A landscape with many valleys, sampled at points; each row gives a point and its height.
From any point a ball takes the steepest step (drop divided by distance) to one of its 2 nearest points. It stops when none of these is lower. Distance is the straight distance between rows; heights are no part of it.
k226 height 321: [177  99 100 172 154 126  97 133 116 164 202 127 144 156 145 150  98 148
  92  97 104]
k964 height 239: [166 131 111 156  97 181  91 153 141 123 127 123 116 133  55 119 181  97
 124 139 111]
k707 height 596: [ 76  68 169 203 145 130 126 101 120  82 186 154  94 125 138 157 107 121
  55  86  64]
k980 height 140: [ 76 114 122 118 111  63 121 166 126 109 117 152 131 155 155 193 135 164
 152 128 124]
k728 height 121: [127  79 138 132 161  89 152 111 127 130 148 126 138 122 122 100 143 114
  79 115  99]
k144 height 278: [138  92 147 129 146 140 130 138 165 135 102 136 142 122  87 153 173  62
 144 126 125]
k47 height 534: [ 84 140 144 121 169 137 141 101 135 106 190 137 119 141 158 141 101 205
  86 133  72]
k462 height 139: [191  76  95 101 153 111 103 120 104 156 156 141 157  88 168 113 121 106
  94 110 157]
k398 height 725: [171 116 115 131 143 173 114 144 105  98  78 183 128 136 103 182 144 111
 158 118 153]
k62 height 396: [129 144 115 175 121 117 112 145 126 137 160 112 138 144 110 116 119 128
 121 125 159]
k838 height 578: [101  82 145 176 119 120 146 106 104  63 167 152 117 117 141 121 116 138
  26  63 117]
k666 height 672: [ 93 160  96 119  88  97 130 102  88 130 122 152 125 117 124 165 153 136
 200  81 137]
k611 height 300: [177 121 135 115 131 150 114 106 148 159 115  77 103 146 124  70 106  88
 104 123 160]
k452 height 426: [141 120 126 159 141 126 160  96 108 126  77 131 113 189 106 149 104 164
  95 101 109]
k19 height 459: [140 193 126 118  82 181 121 146 163 140  98 106 112 114  96 124 123 159
 153 151 108]
k396 height 557: [112 113 123 198 125  93 134  95  88  93 124 150 128 130 143 131 102 129
  65  69 160]
k266 height 311: [132 170 126 149  98 172 104 143 149 113 101 125 113 183  99 119 168 122
 120 128  56]
k569 height 734: [170  88 119  87  90 204  85 183 134 106  82 172 125 108 104 166 161 104
 175 144 151]
k546 height 514: [ 98 134 114 111 144 107 147 104 120 147 150  96 136 178 134 165 106 165
 126 138 136]
k735 height 229: [106  83 135 118 126  45 170 101 131 142 107 153 156 129 184 160 100 106
  95  74 127]
k189 height 141: [150 123 124 161  91 122 126 129 132  98 112 141 151 107  85  86 181  80
 107 113 101]
k4 height 486: [ 66 196 100 109 118 129 125 126  91 128 141 123 153 191 139 158 146 154
 134 111 134]
k57 height 478: [120 166 139  94  98 118 155 142 149 119  88 119 148 142 120 115 127 143
 122 116 159]
k956 height 403: [155 133 117 159 108 137 150 111 157 144 107 146 146 186 113 184 117 139
 112  93  77]
k871 height 109: [133 108 110  86 118  93 165 143  95 155  87 108 137 119 134 120 117 119
 163 180 175]
k347 height 683: [119 181 112 103 105 141 105 113 119 169 106 167 157 146 145 181 146 124
 193  98 122]
k297 height 137: [153  76  96 124 144  82 164 125 143 134  94  81 123 120 132 102 100 134
  44 128 171]
k915 height 464: [116 157 137 133 134 160 113 177 124 130 109 149 134 148 130 161 105 108
 183 176 206]
k676 height 708: [171  93 142 135 178 102 140 133 126 116 116 180 175 131 187 116 110  91
 115 103 144]
k889 height 643: [ 83 172 116 172 118 122 145 136 129 135 144 144 123 112  71 191 175 168
 169 130 110]
k652 height 692: [130 152 115  90 132 136 104 139 135 156 139 185 192 139 136 158 125  96
 141  94 148]
k888 height 523: [133 108 112 155 118  80 128 170 113  92 168  91 114 131 162  88 106 170
  83 152 157]
k759 height 491: [119 171 138  90 116 142  94 135 120 116 163 137 103 107 171  73 145 157
 184 178 100]
k962 height 336: [166 134 102 109  88 144 131 123 146 163 161  60 143 129 134  85  81 143
 101 128 161]
k369 height 346: [143 128 125 164 151 127 106 131 107 146 203 156 127 150 132 141 130 127
 146 112  76]
k484 height 561: [ 50 177 177 133 152 122 146 118 109  88 162 150 128 159 161 131 136 163
 130 137  90]
k207 height 786: [173  88 144 130 173 179 122 148 177 116 130  96 132 124  80 114 134  92
  82 151 146]
k596 height 700: [163 155 138 111 159 129 136 143 128 169 134 164 196 131 156 105 104  70
 120 125 155]
k245 height 490: [113 115 138 125 118  86 137 146 121 103 139 108 106 104 141  59 133 137
 137 175 146]
k872 height 281: [137  55 132 203 167  72 149 117 122 123 148 151 162 131 211 145  90 119
  33  81 121]
k70 height 661: [ 93 183 119 150 109 169 134 108 137 155 147  93 116 113  81 152 167 167
 153 126  58]
k641 height 386: [109 132  85 128 138 134 102 104  88 132 186 124 119 159 110 140 140 150
 103  92  91]
k782 height 610: [ 76  87 148 199 149  97 120  97  95  99 160 159  91 147 129 163 125 115
 125  81  92]
k172 height 360: [138 161 128 141  95 155 110 170 139 121  89 118 114 205 130 119 130 108
 161 147 122]
k622 height 436: [116 149  88  76 122 124  90 134  68 129 189 110 128 156 140 110 131 147
 128 122 154]
k926 height 250: [ 92 150 114  82 120 156  90 160 113 150 158 138 131 109 107 142 162 113
 171 153 155]
k490 height 227: [169  65 158 144 185 111 139 128 132 127  88 110 110  94 138  94 101  80
 110 149 185]
k491 height 457: [143 160 158 107 135 125 123 129 143 137 160 119 135  93 162  58 106 110
 156 151 135]
k711 height 397: [132 135 140 144 127 111 125 171 141 113  98 135 126 204 175 120 106 121
 102 109 129]
k502 height 62: [194  74  98 152 165 125 135 123 118 125  96 113 132 127 148  99 125 128
  36 102 136]
k565 height 398: [ 92 167 119  79  79 186  95 154 112 130  80  95  72 112 130 108 169 150
 185 182 145]
k118 height 778: [227  76 135 142 160 188 133 143 128 111  97 134 122  91  85  88 142 101
 116 169 138]
k456 height 187: [114  89 136 104 152  47 179 134 111 141  94 136 169 103 172 124 111 117
 137 141 145]
k848 height 743: [145 114 105  94  73 137 122 163 125 122  72 177 147  88 108 159 179 113
 166 149 121]
k683 height 352: [102 144 157  98 105 168 102 134 153 144  63 114  74  85 126 125 159 104
 216 166 124]
k235 height 399: [162 145 152 158 143 168 145 122 146 124 105  95 102  90  95 116 129 117
 164 182 131]
k784 height 543: [104  98 128 162 138  83 128 152 128 100 189 131 136 154 165 149  99 197
 102 131 138]
k185 height 142: [ 98 160 153 100 167 140 122 144 148 156 105 161 125 117 174 165 140 122
 219 163  93]
k264 height 626: [ 80 137 141 204 133 125 140 124 107 112 129 155 119 159  98 207 152 153
 127  97 101]
k792 height 208: [103  99 120 149 138 126 102 147 138 112 133 106  71 130  88 127 147 152
 144 142 110]
k690 height 345: [156  97 148 143 168 189  78 144 122 162 136 133 127 104  99 132 165  59
 194 189 125]
k954 height 235: [125 108 144 140 164 139 135 145 157  99 130 157 179  93  68 139 154 110
 115 116 116]
k508 height 76: [ 98 143 151 133 126 111 124 148 146 116 115 145 111 149 171 154 133 178
 191 154  97]
k887 height 381: [126 153 158 138 170 149 140  89 158 124 113 170 146 141 105 172 129 129
 117 105  54]
k800 height 445: [101 165 110  77  58 137 130 117 106 108  73 123 100 105 132  92 169 130
 159 133 130]
k610 height 238: [142 114  96  71 140 133 120  86 100 150 148 101 125  96 117  92  94 126
 103 106 195]
k684 height 435: [111 179 136 138 169 159 104 170 116 116 130 132 117 154 108 137 119 144
 144 144 160]
k719 height 659: [ 96 105  77 109  87  65 138 109 114 162 136 106 129 126 107 157 153 120
 152  95 112]
k534 height 145: [102 126 130 126 104 122 119 125 145 145 111 104  71 130 129 138 154 133
 198 135  91]
k242 height 489: [124 183 122 123  69 139 167 148 133 140  87  79  95 146 125 126 117 169
 170 186 126]
k612 height 367: [135 128  92 145  89  83 117 135 148 144 181  70 128 118 120 120 103 147
 129 105 121]
k609 height 427: [147 170 148 143 139 172 123 105 147 107  78  99  66 145 107 103 125 148
 148 142 117]
k51 height 295: [110 152 141 114 130 137 136 113 132 114 166 165 182  85  78 129 152 135
  61 110 109]
k670 height 480: [ 70 182 131  72  83  98 150 106 140  88 112 135 127 116 147 103 127 152
 156 115 140]
k515 height 185: [163  72 127 127 138 120 107 154 117 142 122 132 148 104 141 121 108  89
 127 139 207]
k849 height 554: [189 132 106 104  79 161 130 139  92 130 110 124 107  87 132  82 119 153
 148 174 185]
k268 height 370: [164 144 162 148 148 219 100 136 134 160 107 103 113 126  84 137 118  76
 199 187 149]
k149 height 522: [160 155 152  78  83 176 121 156 103 130  86 140 124  90 142  90 134 107
 166 216 188]
k363 height 28: [142 121 135 126 106  74 135 118 134 151 134 146 169 119 132 102 148  78
 120  92 104]
k682 height 309: [118 160 139  75 137 171 106 116 115 157 105 138 117 107 124 106 141  89
 180 159 131]
k528 height 627: [148 187 126 117 108 115 157  65 136 167 130 135 156 116 162 109 107 127
 150  81 104]
k300 height 639: [ 93 184 104 134 114 117 142  59 130 157 139 107 132 155 109 140 111 133
 133  66  94]
k400 height 264: [145  83 146 135 151 119 138  94 161 114  90  90  70 115 121  73 113  95
 119 120 147]
k126 height 193: [147 105 104 150 125  89 158 142 109 158  79  84 122 152 120 116 110 110
 107 141 175]
k171 height 681: [137 169  90  90  98 159 113 120 108 195 165  68 119 123  96 126 159 156
 147 140  74]
k922 height 257: [125  81 124 128 147  67 157 101 137 113 135 136 136 119 213 144  73 161
  58  75 142]
k946 height 429: [156 147 169 126 141 135 139 139 175 151 156 118 138  94  98  78 121 120
 152 202 110]
k284 height 312: [166  63 143 123 155 149 115 178 128 126 104 154 159  94  93 147 188  68
 177 173 119]
k146 height 423: [ 93 100 142 134 103  74 156 151 156  84 127 118 140 172 186 115 118 127
  66 108 133]
k738 height 650: [ 71 139 103 125  77  77 163  95 145 158 168  76 141 157  99 159 143 144
 131  94  72]
k432 height 449: [ 79 158 143 114  96 113 133 137 177  90 141  92 142 161 138  93 108 128
  81 107 135]
k731 height 477: [100 163 138  89 152 156  94 134 124 110 190 126 117 123 125 118 123 189
 146 172 114]
k764 height 510: [ 84 173 127  99 122 135 129  98 131  84 164 112 122 113 119 152 111 213
 118 117 118]
k877 height 518: [120 143 132 101 105 111 164 144 145 134 126  89 124 136 133 130 138 199
 128 183  95]
k353 height 604: [105 145 194 164 148 119 154 111 148 108 160 179 159 141 156 124 109  96
 104  98  94]
k439 height 192: [ 64 121 112  73 119 107  99 164 124 136 130 139 121 116 130 188 148 156
 189 161 149]
k445 height 767: [173  85 116 114 120 168 125 161 108 110  69 110 116  88  76 103 171 101
 135 185 147]
k364 height 540: [125  99 103 182 154  72 122  89 120 140 167 104 124 129 145 126  83 124
  81  71 184]
k648 height 148: [181  90  97 117 127 124 137 124 118 147 125 106 118 122 116 114 131 149
  91 139  95]
k854 height 183: [164  82  92 108 196 110 123  92 105 179 161  92 124  94 159 105 105 124
  61 116 173]
k292 height 586: [ 70 158 169 128 163 112 158 116 116  84 167 156 147 174 184 121  94 137
  64  97 115]
k33 height 716: [157  82 129 161 159 124 116 134 104 102 114 201 140 145 138 164 125 105
 120  89 131]
k790 height 347: [137 159 116 123 135 149 122  85 112 126 110 167 134 106  94 139 138 138
 108 103 114]
k842 height 301: [185  90 122 219 168 114 143 132 146 144 157 126 148 145 162 144  95 123
  41  94 111]
k978 height 616: [122 176 170 152 101  85 162  89 154 118 151 161 151 104 154 124  98 139
 138  86 107]
k495 height 755: [161  98 130 107 105 150 120 129  99 111 100 158 116  65 104 109 158 100
 161 132 144]
k617 height 529: [ 80 103 122 135 156  94 137  77 139 141 157 101 112 144 139 159  85 136
 108  66 139]
k109 height 492: [128 133 148  90 122 207 128 164 136 128  64 136 129 119 109 130 114  78
 163 209 201]
k368 height 793: [171 112 137  93 143 190  89 130 183  96 128 126  93 116 113  96 129 130
 114 141 129]

For each start below, name the point where the ball stops.
k57 -> k363
k670 -> k508
k109 -> k462
k445 -> k731
k652 -> k731
k782 -> k871
k622 -> k871

Call two points neighbours if one is among the 2 nearest of the other. Go from one point of each pair to the other, from neighbour to neighbour, staying as low as possible. Name the highest point that can't be avoided.
k363 and k462 -> k670
k462 and k508 -> k62
k954 and k731 -> k759
k363 and k502 -> k648
k363 and k871 -> k126

Write out the way that a ball takes from each point below.
k889 -> k264 k782 k707 k838 k396 k364 k617 k546 k4 k622 k641 k369 k226 k842 k872 k922 k735 k456 k871
k207 -> k118 k445 k495 k848 k569 k398 k33 k676 k596 k652 k347 k666 k719 k738 k300 k528 k978 k353 k292 k484 k47 k764 k731
k849 -> k149 k109 k915 k684 k62 k612 k962 k611 k400 k490 k515 k462
